Each row is a point on a landscape with many valleys, with its height.
A ball rolls from a point to the lowest of its 5 nearest points, and stops where none of them is lower. Distance is the straight distance between rows; heights are no part of it.
gug: [ -8,   6,  -4,   9,  -2, -26, -26,  -6,  36,   7,  -8,  -2,  -9,  -4,  -2,
  -5, -11,  -2,  23,  18,  -4,  -3,  -4,  10, -22, -10, -19,  26, -16,   0,
   8, -29,  -7, -21, -21,  -1,  10,  10,  -3,  -2,   0]  height 342
semu: [ 14,   1,  11, -10,   0,  -3,  -1,   8,  11, -16,  14,   0,   0,   5,   9,
  21,   4,   8,  11, -22,   5,   0,  -4,   6,   1, -22,   6, -19,   3,   9,
   8,   3, -13,  12,  11, -16, -13,   5,  -5,  10,   8]  height 286
zetel: [ -5,   3,   1,  -7,   2,  13,   5,   4,   0, -12,  19,  -8,  12,  -2,  -6,
   9,   2,  -9,   4, -14,  -9, -11,  -1,  -8,  13,  -2,  14,  -8,  17,  16,
  -2,  10,  -7,  -4,  10,  17,  -7,  -1,  16,  -1,  -3]  height 290
mul: [ -2,  -7,  -8,  -2,  -3, -12, -11,   5,  42, -10,   5,  14,   1,   7,  12,
  23, -12,   3,  17,  -3,   3, -12, -12,   9, -14, -14,   6,   1, -12,  23,
   7, -15,  -3,  -1, -12, -10,  -8,   5,  13,  -2,   8]  height 868
mani: [  2,   0,  -7,   7,  -1, -16, -15,  -1,  36,   1,  -4,  10,  -7,   8,  13,
   4, -13,   3,  16,   5,   4, -12,  -9,   6, -18, -14,  -4,   9, -13,   7,
   7, -16,   0,  -4, -14,  -8,   2,   5,   4,   2,   4]  height 560
kadag: [-15,  -4,   5,   7,  -4,  14,  -2, -13,   0,   8,   4,  -8,   6,  -2, -17,
 -10,  -5, -17,  -4,   5, -12,  -2,   5,  -3,   4,  13,   6,  10,   3,  -7,
  -7,  -1,   5, -13,  -4,  21,  14,   4,  15,  -8,  -7]  height 651
vapam: [  3,  -5,  17, -15,   3, -11,   3,  14,  27, -17,  20,  -2,   0, -18,  -5,
  45,   0, -13,  22, -13,  -3,   7,  11,   9,   0, -22,  -4, -25,  -4,  18,
  12,  -5, -27,  -4,  -7, -12, -25,  -9,   6,   0,   6]  height 257
gami: [  1,  -6, -12,  -4,   4,   7,   0,   5,  12,  -3,  -1,  18,   4,  20,   8,
   5,  -1,   2, -10,  -9,  -3, -17, -17,  -1,  -2,   3,  11,   2,   0,  13,
  -7,   6,   9,   2,   2,  -6,  -5,   6,  12,   3,   0]  height 601
liko: [  6,   0, -17,  -5,   9,   7,   7,   7, -17,   1, -11,  11,   1,  22,   6,
  -5,   6,  10, -24,  -2,   5,  -3, -17,  -4,   4,  10,   1,   3,   3,  11,
 -16,  13,  19,  15,  12, -15,  -6,  -1,   2,   2,   0]  height 543
toguv: [ -7,   0, -11,   0,   3,   7,  10,   9, -42,  19, -16,   2,  -4, -18,   8,
 -16,  17,  24, -15,  21,  14,  19,  11,  -5,  -3,  20,  -7,  -6, -11, -25,
  -2,  -3,  11,  18,   4,   4,  -2,  -6, -25,  -7,  15]  height 660
lorip: [ -5,  -5,   4,  10,  -3,   0,  -3,  -8,   0,  11, -14,   6,  -2,  -6,  -3,
 -18,   3,   0,  -3,  10,   0,  -1,   1,   1,  -1,  10,  -8,  12,  -8, -16,
  -4,  -3,   9,  -6, -14,   6,  14,   5,  -4,  -2,  -5]  height 655
pag: [ -7,  -6,   0,   2,   1,  10,  -3,  -3,  17,   0,   5,   8,   8,   4,  -4,
   4,  -4, -11,  -2,  -6,  -9, -11,  -6,  -3,  -3,   4,  12,   7,   2,   5,
  -2,   0,   4,  -6,  -3,   8,   2,   6,  17,  -4,  -2]  height 692
Gefa: [ -8,  -8,  -5,  10,   2,   8,  -3,  -7,   5,   8, -14,  13,   2,  10,  -2,
 -11,   1,  -2,  -7,   5,  -3, -11,  -8,  -3,  -6,  11,  -2,  12,  -4,  -5,
  -9,   1,  14,  -2,  -6,   3,  10,   3,   7,  -2,  -4]  height 721
kop: [-11,   5, -26,  -6,   1,  17,  14,   4, -19,  -8,   4,  -3,  11,  21,  -4,
  -3,   8,   0,  -9,  -6,  -6, -21, -16, -16,  16,  23,  18,   1,  23,  24,
 -20,  23,   7,  -6,  19,  12,   3,  -5,  20,  -7,  -5]  height 699
ramom: [ -6,  -1,   9,   2,   0,  11,   1,  -6,   4,   0,  13, -12,   7,  -7, -12,
  -1,  -6, -18,  -2,  -5, -12,   0,   8,  -3,   7,   1,   9,   1,   7,   1,
   2,   3,  -5,  -8,   1,  17,   2,   2,  12,  -5,  -6]  height 618
rekag: [  2,  -2,  12,  -3,   2, -15,  -6,   1,  34,  -2,  12,  -3,  -5, -12,  -1,
  20,  -7, -12,  16,  -4,  -3,   6,   6,   5,  -8, -19,   1,  -8,  -8,   3,
  19, -11, -17,  -8, -10,  -8,  -6,  -4,   1,  -2,  -2]  height 289
Nop: [ 13,  -1,   4,   5,  -1, -12,  -4,  -1,   9,   4,  -7,   7,  -9,   6,  13,
  -6,  -5,   8,   6,   3,   6,  -1,  -5,   3, -10, -12,  -3,  -1,  -7,  -5,
   5,  -5,   1,   7,  -6, -12,   0,   4,  -8,   7,  -2]  height 640
gobak: [ -8,   1, -18,   3,   1,  18,  15,   2, -32,   2, -12,   3,   5,  10,  -1,
 -17,   5,   2, -21,   9,   2,  -3,  -3, -12,   6,  20,  -3,   6,   8,   3,
 -17,  17,  19,  11,   9,   6,   6, -10,   2,  -4,  -6]  height 542
Vam: [ -5, -11,   9,  -6,   1,  -8,  -5,   6,  34,  -8,  16,   4,   5, -11,  -5,
  31,  -6, -14,  15,  -4,  -6,  -3,   1,   6,  -4, -11,   8,  -8,  -6,  18,
  12, -12, -15,  -5, -10,  -5, -15,  -2,  14,  -8,   4]  height 413
Lon: [ -3,   4, -31,  -9,  12,  14,   9,   8, -17,  -7,  -3,   8,   9,  31,   2,
  -1,   6,   8, -25,  -8,   0, -10, -22,  -6,  11,  19,   6,   5,  14,  20,
 -23,  21,  19,   5,  19,  -9,  -6,  -4,  12,   1,  -2]  height 561
dov: [  0,   0,   0,  11,  -2, -18, -13,  -6,  18,  12, -15,   2,  -8,  -6,   1,
 -13,  -3,   4,  11,  15,   3,  -2,  -3,   6, -11,  -3, -13,  13, -10, -12,
   3, -15,   1, -12, -18,  -1,  12,   9,  -8,   2,  -4]  height 437
sepan: [-25,  -1,  -7,   7, -10,  19,   7, -12, -27,   9, -10,  -6,   3,  -5, -16,
 -22,   4,  -5, -13,  22,  -6,   2,   8,  -3,  13,  29,  -8,  10,  -2, -17,
 -17,   3,  12, -12,  -9,  27,  20,  -5,   4,  -7,  -5]  height 296
pezu: [  7,  11,  -5,   7,   1, -28, -19,  -2,  29,   7, -13,   7, -12,   2,  12,
  -7, -14,  11,  19,  14,   5,  -2,  -5,  10, -24, -19, -22,  20, -12,  -4,
   4, -21,   4,  -6, -17,  -4,   0,   7, -11,  11,   3]  height 225
metuk: [ 16,  11,   8,   5,  -2, -32, -13,  -1,  16,   7,  -8,  -1, -15,  -6,  14,
  -4, -11,  13,  21,  14,   8,  13,   5,  12, -18, -22, -19,   6,  -5, -14,
  12, -14,  -2,  -3, -14,  -9,  -2,   3, -20,  12,   3]  height 422
Nulav: [ 21,   2,   1,  -8,   1,  -7,   0,   7,   0,  -5,   2,   9,  -1,  22,  15,
  10,   6,  18,   0, -11,   8,  -3, -15,   6,   0, -13,   5, -14,  -3,  10,
  -1,   0,  -4,  17,  15, -25, -13,   7,  -8,  14,  10]  height 408
guzo: [  6,   6,  -9,  11,  -2, -20, -10,  -3,  12,  14, -23,  12,  -8,   4,  12,
 -13,  -4,  14,  10,  18,   9,  -7, -11,   5, -17,  -7, -20,  14, -12,  -7,
  -2, -15,  11,   0, -16,  -6,   3,   6, -12,   6,  -1]  height 522
mutis: [ 13,   3,   6, -12,  -2, -14,  -1,  11,  28, -19,  13,   4,  -2,   8,  13,
  29,  -3,  11,  19, -12,   8,  -1,  -7,  13,  -4, -28,   4, -22,  -7,  15,
   7,  -5, -14,   7,  -2, -20, -16,   3,  -1,   7,  12]  height 312
gopod: [ -2,  -4,   6,   4,   1,   8,   1,  -4,  -1,   2,   1,  -1,   2,  -2,  -3,
 -10,  -2,  -8,  -7,  -3,  -6,  -4,   3,  -3,   1,   3,   4,   4,   1,  -5,
  -2,   5,   3,  -3,  -2,  10,   9,   2,   6,  -1,  -6]  height 804
vefe: [  7,  -1,   7,   2,   1,   3,   7,   0, -35,  10, -11,   3,  -7, -10,   8,
 -13,   6,  14,  -8,   5,  10,  12,  10,  -1,  -2,   4,  -4,  -5,   1, -15,
   1,   6,   3,  19,   9,  -4,   0,  -1, -16,   5,   6]  height 860
surul: [  3,   5,  -7,  -6,   3,  11,  13,   2, -56,  -2,  -6,  -5,   3,   0,   5,
  -8,   9,  13, -13,   3,  12,   8,   8, -11,   8,  13,  -2,  -5,   9,   4,
  -4,  16,  10,  22,  29,   1,   0, -10,  -8,   1,   6]  height 624
rep: [  1,  -1, -25,  -2,  11,  10,   9,   9, -38,   1, -15,   4,   4,  18,   2,
  -8,  10,  15, -31,   6,  12,  11, -13,  -7,   9,  18,  -3,   0,   6,  11,
 -21,  12,  24,  28,  22, -18, -10,  -8,  -2,  -4,   5]  height 549
lunov: [ -1,  -4,  13,   3,   3,   0,  -4,  -8,  15,   4,   7,  -7,   0, -12,  -8,
   1,  -7, -17,   3,  -4,  -8,   3,  10,   1,   0,  -3,   4,   1,  -2,  -8,
   9,  -5,  -7, -11,  -6,   7,   4,   3,   3,  -3,  -7]  height 442
Kobud: [  3,   4, -16,  -9,   6,  13,  11,   9, -30,  -8,  -3,   4,   7,  20,   4,
  -5,   7,   9, -21,  -7,   4,  -4, -13,  -9,  11,  11,   4,   1,  12,  15,
 -15,  19,  14,  13,  22,  -7,  -5,  -4,   5,   2,   1]  height 555
selad: [  0,  -3,  16, -15,   4,   0,   3,  11,  15, -18,  27,  -6,   6, -19, -11,
  38,   2, -14,  17, -18,  -8,   5,  12,   2,   9, -14,   0, -23,   7,  19,
   7,  -1, -25,  -5,   0,   0, -27, -10,   9,   1,   6]  height 232
rigir: [ -4,  -2,   6,   3,  -7,   4,   5,   0, -32,  11,  -9,  -4,  -3, -24,  -1,
 -21,  10,  12,  -9,  13,   2,  13,  16,   3,   7,  16, -10,   2,  -5, -29,
  -1,   0,   2,   0,  -9,  11,   9,  -2, -19,  -1,   7]  height 795
nuret: [  5,   9,  -2, -11,   0,  11,   8,   5, -21, -16,  12,  -8,  11,   5,   1,
   6,   8,   3,   0, -20,   1,  -9,  -2, -11,  16,  -2,  10,  -7,  20,  14,
  -2,  17,  -4,   4,  23,   9,  -4,  -2,   7,   5,   0]  height 503
Nezul: [  2,  -7,   4, -10,   1,  -2,  -2,  10,  26, -15,  14,   8,   5,   4,   7,
  24,  -1,   2,  11, -15,   0,  -8,  -8,   6,   3, -14,  11, -15,  -3,  19,
   4,  -1,  -9,   1,  -3,  -8, -15,   5,  11,   3,   7]  height 192
zavin: [  7,   4,   5,   8,  -2, -28, -15,  -5,  21,   9,  -7,  -4, -10, -11,   3,
  -8,  -6,   3,  17,  14,   3,   9,   3,  10, -11, -11, -18,  10,  -8, -13,
  12, -17,  -7, -15, -18,  -4,   9,   6, -14,   3,  -5]  height 319
gim: [ -2,  -1,  15,  -1,   2, -16,  -5,  -4,  32,   6,  11,  -9,  -4, -14, -13,
  18,  -7, -22,  17,   2,  -7,  11,  11,   4,  -5,  -9,  -3,  -1, -11,  -4,
  21, -17, -21, -21, -12,  -3,  -4,  -3,  -2,  -8,  -5]  height 298
tari: [ 13,  -2,   3,  -2,   2,   2,   3,   4,  -5,  -3,  -1,   7,  -1,  11,  11,
  -2,   4,   7,  -8, -12,   4,  -4,  -9,  -2,  -1,  -7,   6,  -5,   2,   4,
   0,   7,   1,  14,   9, -11,  -4,   4,  -4,   8,   1]  height 578
Vinev: [ 18,   9,  16,   1,  -1, -28,  -7,   0,  20,   1,   8,  -9, -19,  -9,   8,
  10,  -8,   6,  21,   1,   5,  17,  11,   9, -16, -29,  -7, -12,  -2,  -8,
  19,  -5, -16,   0,  -3, -16,  -4,  -1, -18,   8,   2]  height 443
dos: [ -4,   3,   0,   3,  -6,  13,  12,  -4, -37,   3,  -4,  -7,   3,  -9,  -2,
 -20,   5,  -1, -11,   9,   1,   5,  15,  -5,  11,  15,  -3,   4,   5, -13,
  -6,  13,   5,   4,   3,  18,  14,  -9,  -3,  -4,  -2]  height 450
mol: [ -8,   4, -11,   0,  -2,  18,  12,  -1, -18,  -4,   6,  -7,  12,   8,  -9,
  -6,   1,  -7,  -8,  -2,  -6, -13,  -5, -11,  12,  12,  14,   3,  18,  12,
 -10,  17,   3,  -5,  14,  19,   7,  -3,  18,  -5,  -5]  height 687
bori: [  1,   5,  11,   2,  -3,   9,   7,  -5, -22,  -1,   5, -15,   2, -12,  -7,
 -11,  -1,  -8,  -5,  -6,  -2,   5,  16,  -5,  10,   2,   2,  -3,  10,  -7,
   3,   9,  -5,   0,   7,  16,  10,  -4,   0,   1,  -5]  height 691
kapa: [-10,  -5, -23,   4,   8,  15,   8,   2, -14,   3, -17,  15,   4,  20,  -2,
 -12,   3,   3, -26,   6,   2,  -7, -15,  -6,   1,  22,  -2,  11,   7,   4,
 -22,  15,  26,   8,   3,  -4,   0,  -7,   8,  -3,  -6]  height 529
Kor: [  6,  -2,  19,   3,   1, -11,  -4,  -5,  11,   4,   5, -13,  -6, -17,  -8,
  -1,  -3, -13,   8,  -3,  -4,  15,  17,   5,   1,  -7,  -3,  -4,  -3, -16,
  16,  -4, -15, -14,  -7,  -1,   4,   1, -10,   0,  -7]  height 294
peri: [-21,  -5, -10,   9,  -2,  16,   4,  -9, -16,  10, -19,   9,   2,   3, -10,
 -19,   7,  -1, -15,  18,  -4,  -5,  -3,  -4,   1,  24, -10,  13,  -4, -15,
 -18,   4,  20,  -4, -10,  16,  14,  -3,   1,  -7,  -5]  height 414
Ziv: [ 19,  10,  14,  -7,  -2, -18,  -2,   9,  20, -13,  17,  -5, -10,   3,  13,
  29,  -1,  12,  23, -13,   9,   9,   2,  13, -12, -35,   1, -25,  -4,   7,
  13,  -4, -18,  12,   7, -25, -14,   2, -10,  12,  12]  height 333
vuva: [-15,  -1, -19,   4,   2,  17,  14,   2, -35,   5, -18,   6,   2,  -1,  -1,
 -19,  10,   9, -22,  18,   6,   4,   2,  -8,   4,  25,  -9,   8,  -1, -12,
 -18,   9,  23,  16,  -1,   8,   4, -12,  -9, -12,  -1]  height 488
Pud: [ -7,   4, -18,  -6,   4,  17,  10,   4,  -9,  -8,   5,   5,  12,  18,  -1,
  -1,   3,   0, -12,  -7,  -7, -17, -14, -10,   9,  17,  14,   4,  16,  18,
 -15,  19,   9,  -2,  14,   9,  -1,   0,  19,  -1,  -4]  height 602
ganar: [-17,   4, -19,  -2,  -1,  16,  11,   8, -45,  13, -12,   0,   0, -17,   2,
 -21,  20,  21, -20,  24,   8,  15,  12,  -9,   4,  28,  -8,   0,  -9, -27,
  -7,   0,  17,  14,   3,  13,   1, -14, -25, -14,  11]  height 531
ziseb: [ -3,  -6, -17,   0,   5,  13,   4,   1,  -1,  -1,  -7,  15,   5,  20,   2,
  -4,   0,   0, -17,  -1,  -5, -15, -16,  -5,  -2,  13,   6,   7,   5,   9,
 -14,  11,  17,   3,   5,  -2,   0,   2,  11,   1,  -4]  height 553
biba: [  8,   0,   9,   4,  -1, -20,  -8,  -1,  28,   1,   1,   0,  -9,  -3,   6,
   4,  -9,  -2,  17,   1,   3,   1,   1,   5, -12, -18,  -5,  -2,  -7,  -4,
  13, -11,  -7,  -5, -11,  -7,   3,   2,  -7,   3,  -3]  height 343
Paduz: [  2,   1,  18,   1,   4,  -1,   1,  -6,   3,   2,  12, -18,  -3, -18, -11,
   0,  -4, -17,   1,  -9,  -6,  14,  20,   1,   7,  -5,   1,  -5,   2, -13,
  12,   0, -15, -12,  -2,   8,   2,  -1,  -4,  -1,  -8]  height 320
seko: [ 16,   6,   3,  -4,  -3, -20,  -6,   5,  30,  -9,   7,   4,  -8,  12,  19,
  18, -12,  10,  18,  -3,   8,  -2,  -7,  10, -15, -28,  -1,  -9,  -8,   9,
   9, -11,  -5,   8,  -4, -18, -10,   3,  -4,  11,   8]  height 344
nen: [ 15,   5,  10, -10,   3,   4,   2,   5, -24, -11,   6,  -3,   2,   7,   6,
   9,   8,  14,  -1, -20,   7,   4,  -1,  -2,   3, -11,   5, -13,  10,   5,
   5,  11,  -7,  17,  29, -13,  -7,   4,  -8,  14,   7]  height 300
zolav: [  9,   2,  16, -12,   1,  -7,   2,   8,  14, -14,  18,  -8,  -4, -11,  -1,
  27,   3,  -4,  14, -21,   0,   5,   8,   4,   1, -24,   4, -22,   3,   6,
  14,   0, -20,   4,   6,  -9, -14,  -3,  -3,   5,   4]  height 261
roto: [ -4,   6,  -8,   2,  -7,  17,  18,  -2, -52,  -1,  -3, -11,   5,  -6,  -3,
 -18,   9,   4, -12,   8,   6,   3,  14, -12,  13,  18,   0,  -1,  10,  -2,
  -6,  17,   7,  11,  16,  14,  12, -15,  -5,  -5,  -2]  height 588
Nul: [  2,   8,  -3,  -3,  -4,  14,  14,  -1, -38, -10,   4, -12,   8,   0,  -5,
  -6,   7,  -1,  -6,  -7,   4,  -4,   5, -14,  16,   8,   6,  -3,  19,   9,
  -4,  18,   0,   6,  23,  14,   8,  -7,   3,   1,  -5]  height 731
Rute: [-3, -8,  1,  6,  0, -2, -8, -5, 19,  4, -5,  8, -3,  2,  2, -4, -4, -5,
  2, -1, -3, -9, -6,  0, -8, -2,  3,  8, -6, -2,  3, -5,  2, -3, -9, -1,
  7,  6,  6,  0, -5]  height 827
gedi: [ 16,   1, -16,  -2,   0, -13,  -6,   4,  22,  -1,  -8,  19,  -3,  34,  20,
   8,  -7,  16,   1,   0,   8, -13, -24,   7, -10, -12,  -1,   1, -12,  17,
  -3,  -9,   9,   8,  -3, -23, -11,   4,   2,  10,   8]  height 727
sura: [  4,  -2,  12,   9,  -3,  -8,  -3,  -5,  -4,  10,  -8,  -4,  -6, -18,  -1,
 -17,   3,   3,   0,   7,   2,   8,  10,   5,   2,   4,  -9,   3,  -5, -23,
   4,  -3,  -2,  -8, -15,   3,  12,   5, -13,   2,  -4]  height 799
buri: [-14, -10,   0,  13,  -4,  -1, -18, -13,  22,  10,  -9,   7,   0,   1, -13,
  -6,  -2, -10,   5,   8,  -9,  -8,  -5,   0,  -7,   8,   0,  21,  -9,  -6,
  -2, -15,   3, -14, -16,   5,  13,  10,   8,  -8,  -3]  height 625
zesa: [  6,   2,  18,  -4,   3,  -9,   0,   1,  20,  -5,  16, -10,  -7, -17,  -5,
  20,  -2, -14,  10, -11,  -4,  10,  13,   3,  -3, -20,   1, -16,  -1,  -2,
  19,  -3, -21,  -6,  -3,  -5,  -8,  -5,  -4,   1,  -4]  height 272
foru: [-10,  -6, -22,   6,   7,  11,  10,   3, -21,  12, -27,  14,  -1,   5,   1,
 -16,   9,  11, -22,  17,   9,   5,  -8,  -5,  -2,  20, -11,   8,  -7, -13,
 -18,   2,  28,  18,  -6,  -3,  -2,  -8, -12,  -9,  -2]  height 509
gab: [  9,  -4,  -4,  -4,  -1,  -8,  -4,   5,  27,  -9,   3,  13,  -1,  16,  13,
  14,  -6,   6,   7,  -8,   4, -13, -16,   6,  -6, -14,   7,  -6,  -7,  14,
   4,  -5,  -2,   5,  -5, -13,  -8,   6,   5,   6,   5]  height 268
vogu: [-14, -11,   1,   1,  -6,   6, -14,  -6,  30,  -2,   9,   7,  11,  -1, -11,
  17,  -7, -17,   7,  -2, -15, -10,  -3,   2,  -5,   5,  16,  11,   1,  11,
   3, -14,  -1,  -7, -10,   5,  -7,   5,  21, -14,   4]  height 485
boga: [ -1,  -2,  11,   4,  -1, -22, -14,  -7,  28,  10,   1,  -9,  -7, -15, -11,
   1,  -6, -14,  15,   9,  -6,  10,   7,   6,  -7,  -5, -10,   9, -12, -12,
  17, -19, -15, -28, -16,  -2,   7,   4,  -8,  -3,  -7]  height 326
nuko: [-13,   2,   0,   5,  -5, -21, -21,  -6,  44,   4,   3,   0,  -3,  -5,  -7,
  15, -10, -16,  26,  10,  -9,   0,   0,   9, -18,  -8,  -5,  21, -16,   6,
  15, -34, -15, -19, -18,  -4,  -1,   2,   6, -15,   2]  height 629
gufe: [-15,   1,   5,   7, -10,  12,   4, -11, -24,  10,  -1, -16,   3, -12, -16,
 -22,  -1,  -9, -10,  14,  -5,   9,  17,   0,  17,  22,  -7,   7,   0, -22,
  -9,  -1,   3, -19,  -8,  26,  19,   2,   0,  -5,  -4]  height 76
dodu: [ 10,   4,  -8, -10,   9,   8,   9,   7, -41,  -4,  -3,   1,   6,  18,   6,
  -3,  10,  15, -15,  -9,  11,   6,  -9,  -6,   9,   7,   0,  -5,   9,  12,
  -9,  15,   9,  22,  34, -16,  -9,  -3,  -4,   7,   7]  height 566
Mavan: [-13,   3,  -1,   7, -11,  18,  13,  -9, -33,   5,  -1, -18,   6,  -5, -14,
 -21,   1, -10,  -9,  13,  -4,   1,  16,  -7,  17,  21,   1,   2,   8, -11,
 -11,   9,   3,  -8,   1,  28,  21,  -9,   6,  -8,  -6]  height 340
sono: [-12,  -4,   9,   7,  -5,   7,  -4, -12,  -5,  10,  -2, -11,   1, -11, -16,
 -15,  -3, -14,  -5,   8,  -8,   7,  11,   3,   9,  14,  -5,  11,  -3, -18,
  -4,  -5,   3, -19, -10,  18,  16,   7,   2,  -4,  -6]  height 425
tipo: [ 20,   2,  10,   2,   0, -13,  -1,   0,  -7,   5,  -6,   3, -11,   7,  15,
  -2,   0,  17,   5,   2,  11,   7,  -2,   4, -11, -16,  -1, -12,  -2,  -4,
   6,  -1,  -4,  18,   7, -20,  -6,   5, -15,  13,   5]  height 798
vol: [-23,  -8,  -2,  11,  -6,  11, -11, -17,   4,  12, -11,   3,   3,   2, -19,
 -14,   0, -12,  -5,  12, -12,  -5,  -4,  -1,  -1,  20,  -2,  22,  -5, -11,
 -11,  -7,  12, -15, -11,  17,  17,   8,  11,  -9,  -4]  height 508
Penu: [ 10,   0,  15,   7,  -5, -16,  -4,  -3,  -6,  11,  -9,  -8, -10, -21,   2,
 -13,   2,   9,   7,   8,   5,  16,  14,   8,  -3,  -4,  -9,  -3,  -2, -25,
  12,  -4,  -9,  -5, -11,  -4,   9,   2, -22,   4,  -1]  height 782
Gan: [-10,  -5,   9,   1,  -4, -15, -12,  -4,  40,   5,  10,  -1,   0, -12, -10,
  23,  -9, -23,  20,   5,  -9,   4,   4,   6,  -9,  -8,   3,   8, -14,   7,
  18, -27, -17, -18, -15,  -5,  -8,  -3,   7, -15,   0]  height 451
zivem: [ -6,  -3,  15,   3,  -1,   0,  -5, -11,   1,   8,   4, -18,  -1, -16, -18,
  -9,  -6, -19,  -1,   2,  -9,  15,  17,   2,   8,   7,  -3,   5,  -3, -19,
   5,  -9, -10, -25,  -9,  13,   9,   6,  -3,  -4,  -7]  height 436
tenin: [  3,  -4,  -3,   4,   2,   7,   5,   0, -12,   4,  -9,  10,  -1,   5,   4,
 -12,   2,   2, -13,  -1,   1,  -3,  -3,  -4,  -2,   5,   0,   4,   1,  -3,
  -7,  10,  11,   8,   1,  -1,   3,   0,  -1,   2,  -4]  height 665
liv: [ -3,   8, -17,  -5,  -2,  15,  17,   3, -30, -11,   4,  -9,  12,  11,  -5,
  -3,   9,   0,  -8,  -7,   0, -17,  -7, -18,  20,  15,  16,  -2,  23,  19,
 -12,  23,   3,  -2,  23,  13,   6,  -7,  13,  -4,  -7]  height 701
zem: [ -3,  -2, -11,   2,   5,  13,  11,   5, -41,   8, -15,   5,  -1,   0,   6,
 -15,  10,  13, -20,  10,  10,  11,   2,  -5,   1,  16,  -5,   1,  -1,  -8,
  -9,   9,  17,  23,  11,  -3,  -5,  -8, -12,  -4,   4]  height 530
gufim: [  7,   4,  13,  -4,   2,   5,   2,   1,  -7, -10,  14, -11,   2, -10,  -4,
   5,   0,  -5,   1, -20,  -2,   2,   8,  -3,   6, -11,   6, -10,  12,   2,
   8,   8, -10,   3,  12,   7,  -3,  -2,   1,   5,  -3]  height 370
lusob: [  8,  -2,  -5,   6,   2,  -2,   3,   3, -14,  13, -21,  14,  -6,   7,  11,
 -12,   5,  14, -10,  10,  10,   2,  -8,  -1,  -6,   3,  -7,   2,  -7,  -8,
  -7,   1,  15,  17,  -2, -12,  -3,   1, -12,   2,  -2]  height 595
fufir: [ 11,  -3, -22, -10,   7,   1,  -1,   8,  10,  -6,  -3,  21,   5,  35,  13,
   8,   4,  14, -16,  -8,   3, -13, -27,   4,   4,   3,   8,   0,  -3,  19,
 -13,   4,  10,   6,   7, -22, -11,   5,   7,   6,   5]  height 668
fikom: [  1,   2,  17,  -7,   5,   2,   1,   2,   9,  -9,  21, -15,   6, -17, -11,
  20,  -2, -18,   7, -17,  -8,   5,  13,  -2,   6, -12,   7, -15,   8,   7,
  11,   1, -19,  -5,   5,   8, -13,  -7,   6,   1,  -2]  height 273
Mudop: [  8,  -5,  -7,  -8,  -1,  -4,  -3,   8,  25, -10,   5,  15,   2,  18,  14,
  17,  -3,   8,   4, -11,   3, -14, -18,   6,  -4,  -9,  10,  -7,  -7,  17,
   0,  -2,  -1,   4,  -2, -14, -11,   9,   8,   5,   7]  height 489
goki: [ 12,   1,  18,  -2,   0,  -3,   0,   0,  -1,  -3,   7,  -6,  -8,  -7,   4,
   4,   1,  -1,   3, -16,   2,   7,   8,   1,  -1, -16,   4, -13,   5,  -5,
  12,   6, -11,   7,   6,  -9,  -1,   2,  -9,   8,  -1]  height 467
dag: [  0,   4,  11,  -7,   5,   8,   3,   3,   2, -14,  22, -15,   8, -13, -10,
  15,  -2, -12,   7, -17,  -8,   0,   8,  -3,  11,  -9,   7, -13,  15,  10,
   7,   4, -15,  -4,  10,  15, -11,  -5,  10,   2,  -3]  height 321
rem: [-15,   6,  -1,   5, -15,  17,  11,  -7, -42,   7,  -1, -19,   1, -16, -12,
 -25,   6,  -1, -12,  19,  -2,   9,  21,  -6,  23,  27,  -7,   1,   1, -21,
 -11,   4,   4,  -9,  -6,  28,  19, -11,  -5,  -8,   1]  height 251
sodi: [ -1,  -2,  -6,  -2,   3,  13,   4,   3,   0,  -5,   2,   7,   6,  10,   3,
  -1,  -2,  -2,  -9, -10,  -5, -11,  -9,  -4,   0,   5,   7,   3,   6,   8,
  -7,  10,   8,   2,   6,   6,   0,   3,  11,   2,  -3]  height 594
vup: [-10,  -6,  -7,  -9,   2,  13,  -2,   4,  17, -13,  16,   8,  14,   3,  -2,
  17,  -2,  -4,   3, -12, -12, -16, -10,   0,   6,   6,  18,  -1,  10,  23,
  -7,   2,  -3,  -6,   0,   9, -15,   6,  24,  -5,   6]  height 36
gipu: [  5,  -1,  15,   3,   0,   1,   2,  -4, -10,   4,  -2,  -8,  -5, -15,   0,
 -11,   1,  -3,  -3,  -2,   1,  10,  13,   2,   4,  -2,  -3,   0,   3, -15,
   7,   5,  -3,   0,  -3,   4,   8,   2,  -9,   4,  -4]  height 548
mavo: [ -8,  -2,  -1,  10,  -3, -15, -21,  -7,  35,   7,  -5,   3,  -4,  -2,  -3,
   0,  -7,  -7,  19,   7,  -5,  -7,  -4,   4, -15,  -5,  -6,  17, -12,   1,
   8, -22,  -4, -14, -16,  -2,   8,   7,   3,  -7,  -1]  height 554
Voze: [ 18,   8,  12,  -2,  -4, -22,  -5,   3,  22,  -5,   9,  -3, -13,   4,  16,
  16,  -9,  10,  20,  -5,   8,   7,   1,  10, -16, -30,  -2, -16,  -5,   2,
  13,  -7, -10,   8,   1, -20,  -8,   1, -12,  10,   6]  height 352

Call two points neighbours if one is among the 5 nearest of the other. Go from one point of each pair to the other, from neighbour to neighbour, staying as low as possible. Name the highest point that can't be avoided.
vup, gufe: zivem
pezu, vup: boga
Nezul, selad: semu

For each start below, name the point where the ball stops.
Nul: vup
tipo: Nezul
Nop: selad
nuko: selad
lusob: gufe
Gan: selad
rep: gufe
buri: gufe
liv: vup
gobak: gufe
Vinev: selad
